A landscape with many valleys, sampled at points; each row gives a point and its height.
From any point a ball rolls to the lowest of the 2 points nearest to it. It stops when none of these is lower. Distance is the straight distance between rows; heights are no part of it.
Duriz (h 5.15): [126 143  43 130 129 130 133 124 143 142 192 164 122 136  91  95 160 162
 154  86 168 164 105 122]
ripu (h 7.71): [153  87 163 153 147  43 169 158 165  68 139 100  94  94 169 117 170 126
 139 169 129 128 141 102]
nes (h 1.90): [168 123 134 148 115 109 153  93 134 151  80 104 111  78 109 149 129 115
 115 185 105  66 147 122]
Remen (h 5.62): [106 124 107 106 123 147  88 148 155 123 155 107 131 134 114  75 125 158
 138 117 166 168 107 105]
Tibe (h 7.07): [ 44 106 134 135 132  75  62 157 153 106 110 110 123 141 166  86 125 109
 106 125 106 168 163  97]
pifo (h 0.99): [ 73 120 158 105 151 112 110 159  95 132 138 136 163 154 123 186  90  81
 110  50 140 108 117 158]
kezi (h 4.99): [149 161  75 124 143 151 161 127 136 120 190 182 154 164 132 110 168 178
 154 110 139 179  99 142]
kubug (h 7.99): [180 111  97 154 113 158 155 108 171  97 145 143 125  50  84 109 159 154
 136 140 119 109 164  92]
feb (h 1.92): [ 80 122 146 112 140  81 111 141  99 172 107 100 123 176 156 141  92  97
 103 118 130 139 125 152]
Nel (h 2.48): [ 83 130 142 122 145  35 129 155 118 148 119 100 120 161 176 169 117  88
 115 141 136 133 120 128]
Budo (h 5.37): [ 94 139  67 128 127  95 112 142 163 146 164 107 133 108 101  89 142 159
 141 111 160 150 108 117]
lepu (h 1.30): [ 80  86 188  94 149 154  87 154 106 100 135 151 152 161 111 190  88  75
 106  27 154 134 115 151]
mosi (h 3.53): [ 89 142 166 138 108  88 121 203 143  97 151  83 165 125 185 144 122 123
 135 138 160 128 116 100]
Bis (h 1.63): [ 85 127 108 116 109 120 106 144 148 172 151  72 167  92  76 142 113 138
 155  96 154  75 107 152]
vuk (h 3.77): [108 110 122 134 124 163 108 101 133 126 126 175 180 104  98 149  99 109
 115  66 115  69 149 155]
nite (h 4.25): [105 117  65 140 134  75 135 127 144 116 185 155 126  97  98 138 148 127
 130  67 149 121 130 107]
kad (h 2.94): [109 110 139 128 143  35 133 154 116 103 146 115 106 122 155 171 125  83
  97 102 152 138 114 102]
zov (h 4.39): [110 121 104 127 116 100 138 153 123 127 189 147 167 107 116 176 132 114
 138  66 154 100 121 120]
Ses (h 3.33): [119 163 101 137 109 188 126  83 147 175 125 140 176 117  91 109 118 162
 166 129 116  85 125 174]
vos (h 3.27): [171 124 163 107 102 165 162 103  82 176 119 121 128 133 113 167 108 128
 137 130 145  94  96 164]
voz (h 4.24): [ 64 166 130 122  94 132 113 185 141 145 173  60 197 113 135 155 113 139
 171 119 162  96  81 140]
lufod (h 2.18): [190 108 113 137 148 148 154 121 107  61 158 178  70 121 134 142 129 108
 114 107 118 155 144  81]
gera (h 5.85): [134 118 154  98  87 213  91 122 123 162 119 109 159 123  88 107 101 152
 145 106 156 109 106 145]
takob (h 3.88): [113 173 147 123  97 127 136 191 132 131 169  78 177 122 173 140 130 147
 166 160 162 132  89 116]
Zavo (h 1.31): [198 139 138 131 110 170 152 104 107 135 102 128 121 103 110 137 119 123
 130 177 118  89 142 118]
mav (h 3.50): [130 101 166 118 123  86  97 138 145 113  63  88  56 131 151  82 173 126
 122 186 102 171 171 106]
Maru (h 4.73): [110 143 121 110 125  99  98 112 134 207  71  73 108 150 125  84 124 138
 126 186 111 145 132 151]
sidi (h 2.90): [126 162 116 150 138 192 101  62 133 167  75 136 146 139  86  76 113 161
 127 155 108  90 139 174]
nivat (h 2.30): [179 157 155 133 148 187 152 113  98  98 101 164 111 160 145 119 130 140
 128 172  94 135 155 138]
Veb (h 2.85): [177 124 106 108 144  94 152 141 125 122 129 116  63 129 121 114 155 136
 120 154 137 168 119  94]
suli (h 5.18): [ 99 123 103 111 132 123  80 115 152 190  90  76 128 129  90  81 114 141
 121 148 136 129 121 154]
ruv (h 0.66): [ 98 120 131 121 161  77 134 119  97 145 126 159 127 159 127 206 106  68
  94  63 129 115 113 171]
Talop (h 3.13): [138 110 193  87 130 182 151 101  79 174 108 137 118 187 124 147 118 138
 121 126 140 114  74 181]
garev (h 2.69): [143 121 119 137 146 109 105 123 158 104  75 118  65 130 132  68 153 135
 111 186  84 174 182 104]
milu (h 6.32): [152 164 174 117  97 190 122 164 124 104 124 123 166 160 175 117 119 144
 156 176 136 157 110 109]
Vola (h 4.15): [101 189 114 135 129 105 112 128 154 187  83  82 137 152 163  98 139 147
 152 208  93 152 129 148]
zur (h 1.59): [201 153  74 146 162 116 189  83 106 130 130 173  78 126 112 150 150 126
 121 162  84 107 143 134]
zes (h 3.26): [157 120  92 120 164  54 158 143 149 125 167 105  67 123 112  97 169 150
 130 134 173 176  96 103]
fepal (h 7.57): [125 114 173 156 119  87 137 183 171  59 128  88 129 107 188 118 156 127
 147 177 125 141 159  96]
big (h 4.06): [ 87 103  82 153 126 104 100 116 174  94 154 136 149  71  98 109 121 125
 118  78 132 106 151 109]
kab (h 2.38): [160 145 130 125 145 211 145  80 126 128 107 180 130 160 114  95 142 168
 131 153 107 112 125 165]
lav (h 3.51): [118 107 161 138 130 105  97 110  92 132  65 121  68 147 150 119 123  95
  94 146  95 168 159 111]
bamo (h 2.02): [113 140  91 165 158  85 114 108 165 102 104 145 103 114 141  86 140 132
 105 164  75 137 179 107]
Viren (h 6.18): [180 164 148 110 120 196 170 148 117 113 152 145 164 148 146 130 136 156
 165 159 130 141  93 128]
segi (h 2.50): [162 142 157 152 117  87 159 121 136 148  75  84 109  95 151 140 139 116
 139 221  99  99 144 124]
Fif (h 0.37): [104 128 114 130 141  99 171 101 110 153 155 195 147 158 128 199 128 106
 119  57 126  81 108 183]
niduv (h 3.24): [ 80 109 161 126 129  72 116 201 129  84 165  96 155 122 156 166 116  96
 114  94 161 127 119 103]
kupu (h 2.10): [105 145  94 105  99 131 140 127 121 195 175 114 178 136  98 149 131 144
 171  82 148  88  91 175]
fal (h 1.96): [192 147 118 136 165 150 174 105  91  91 123 175  73 169 153 147 135 120
 129 158  83 139 146 143]
Vumi (h 3.67): [125 107 145 147 110 192 141  94 124 115 133 218 183 119  96 170 123 129
 138  52 116  64 143 148]
Zuro (h 2.44): [145 133 107 100  90 177 146 119 112 198 168 131 162 140  79 134 139 172
 175  94 175 109  86 168]
Duvo (h 1.44): [146 117 138 135 129 170 110 105 110 100 126 167 120 127 118 123 100 115
 100 110 128 131 141 115]
kal (h 2.45): [181 120 105 122 146  99 185 124  91  96 173 155  62 143 143 163 146 112
 115 107 134 161 109 103]
Bilig (h 1.53): [ 73 102 155 122 131 149  73 144 120 124 103 126 157 137 123 134  77  95
 104  91 123 123 145 127]
Rek (h 7.82): [150  93 132 155 137  89 174 142 168  72 146 112 116  64 134 129 164 135
 143 137 125 110 142  92]
gom (h 4.28): [131  85 200 119 101 109  96 146 109 108  74  86  61 139 156 119 143 104
 112 157 123 182 155  85]
nog (h 1.05): [137 128  93 140 148 110 143 107 112 108 143 167 122 142 139 133 118 108
 105 110 114 127 134 132]
kome (h 4.71): [152 159 115 138 134 106 168 170 168 111 174  99 146  98 139 116 165 172
 164 153 159 153 109  89]
Fevav (h 3.55): [137 153 125 147 102 199 150  92 128 139 136 183 186 110 107 142 132 149
 151 106 113  59 130 158]
Ralag (h 2.47): [186 103 110 129 138 125 145 133 136  77 135 143  77  97 122 114 144 130
 121 143 122 164 134  81]
zirof (h 2.81): [ 90  93 176 151 134 142  73 121  87 118  47 137  88 160 145 123 114  79
  82 110  99 171 179 120]
zupu (h 3.56): [141 122  61 151 159  47 162 123 167 113 160 143  87 102 108 101 178 149
 121 124 133 146 123 105]
vuleb (h 2.68): [168 139 119 127 142  90 194 115  80 130 158 158  93 150 151 208 129  89
 114 120 123 128 103 126]
nug (h 1.88): [188 156 127 121 132 191 138 101 131 149  97 125 136 116 100  89 126 161
 147 179 112 126 135 129]
dig (h 1.18): [173 132  86 160 145  67 175 103 133 108 120 155  84  76 126 150 143 112
 112 158  89  91 162 111]
Nasu (h 6.78): [ 64 120 161 129 115 124  65 169 118 104 111 122 139 178 183  88 120 112
 116 118 122 190 151 111]
Reter (h 1.58): [119  99 203 116 130 172 142 122  96 103 145 189 139 155 121 208 105  89
 110  35 138 115 103 152]
fosi (h 7.92): [173 109  80 149 116 114 174 129 156 113 175 141 122  61  96 132 180 154
 145 128 139 119 133  98]
sar (h 2.77): [159 121 204 100 119 212 149 119  81 124 108 146 125 175 148 136 113 138
 126 154 130 126 104 142]
Vin (h 4.88): [168 175  90 128 136 153 166 159 140 100 196 142 167 135 148 119 168 176
 163 144 139 182 109 112]
togep (h 3.36): [100 126 109 150 122 172  72  82 144 140  92 139 141 117  85  85  92 136
 103 106  93  86 161 156]
vaz (h 2.08): [ 60  86 162 129 150 146  54 134 111 103  87 142 130 165 136 115  93  92
  87  82 108 166 166 131]
nasom (h 3.89): [ 85 140  64 176 120 141 107  98 175 113 152 147 165  68  97 101 119 149
 138  98  99  98 159 119]
libo (h 3.18): [143 170 155 126 115 129 140 120 104 172  68  92 143 131 163 147 123 115
 135 207 106 108 130 154]
vatus (h 1.83): [169 107 142 127 135 200 120 111 102  63 144 183  96 156 135 111 120 131
 109 111 127 172 143  95]
fedol (h 6.06): [177 138 148 104  88 208 139 137 114 133 155 136 167 131 114 126 127 158
 151 118 155 123 100 130]
gep (h 2.93): [168 149 115 125 123 131 188 104  90 151 142 155 133 146 146 170 133 117
 139 141 124 103 106 157]
Resom (h 5.90): [112 117 121 123 135 115  92 131 154 117 116 113 111 120 122  84 128 134
 124 143 135 154 141 107]
fufe (h 1.60): [154 130  98 166 155  87 152 105 177  95 111 126 106  73 128 107 151 144
 125 175  84 102 177 111]
keto (h 0.64): [ 83 149  98 121 151 127 140 110 119 151 142 175 162 162 141 141 122 129
 122  94 111  90 110 181]
Tor (h 6.51): [116 131 159 119 106 164 100 163 123  96 125 124 150 163 192 107 114 115
 136 155 128 178 137 100]
damid (h 3.54): [128 110 179  81 132 168 114 119  84 167  95 108 103 191 127 115 108 130
 112 130 158 159  85 154]
Mal (h 4.51): [136 139 105 124 112 119 152 168 128 113 191 133 158 100 129 152 148 143
 146 106 169 135 107 101]
fir (h 5.56): [119 119 125 116 100 175  79 118 148 163 103  74 141  92  78  88  99 153
 132 139 142 105 118 134]
laza (h 1.21): [113 122 154 122 109 122 112 140 116 142 108 101 152 125 147 148 100 103
 119 137 131 114 128 126]
vuzus (h 0.89): [ 89  95 132  92 115 100  84 153 142 191 123  42 128 116  77 129 100 120
 130 101 163  98  95 148]
ges (h 1.77): [106 107 125 101 136  63 121 120 120 187 114  82  96 112 105 154 112 111
 109 119 158 113 103 143]
fisa (h 7.36): [ 89 121 171 140 104  98  85 168 168  94 102  93 136 123 185 101 149 115
 131 163 121 159 166  95]
buf (h 3.62): [138 179 130 111 129 136 137 125 124 163 110 104 159 153 158 122 119 139
 148 183 117 132 111 150]
bunud (h 3.65): [ 86 152  86 161 124 183  71  90 162 116 112 140 170  93 101  77 104 151
 128 120 103 119 167 137]
Vopo (h 2.42): [104  91 141 109 149  76  97 119 106 174  91 100  66 150 110 144 105  92
  86 106 138 150 115 140]

For each start below, name the point where the ball stops.
Viren => Zavo
takob => feb
Rek => Zavo
Vola => Zavo
gom => dig
Remen => sidi
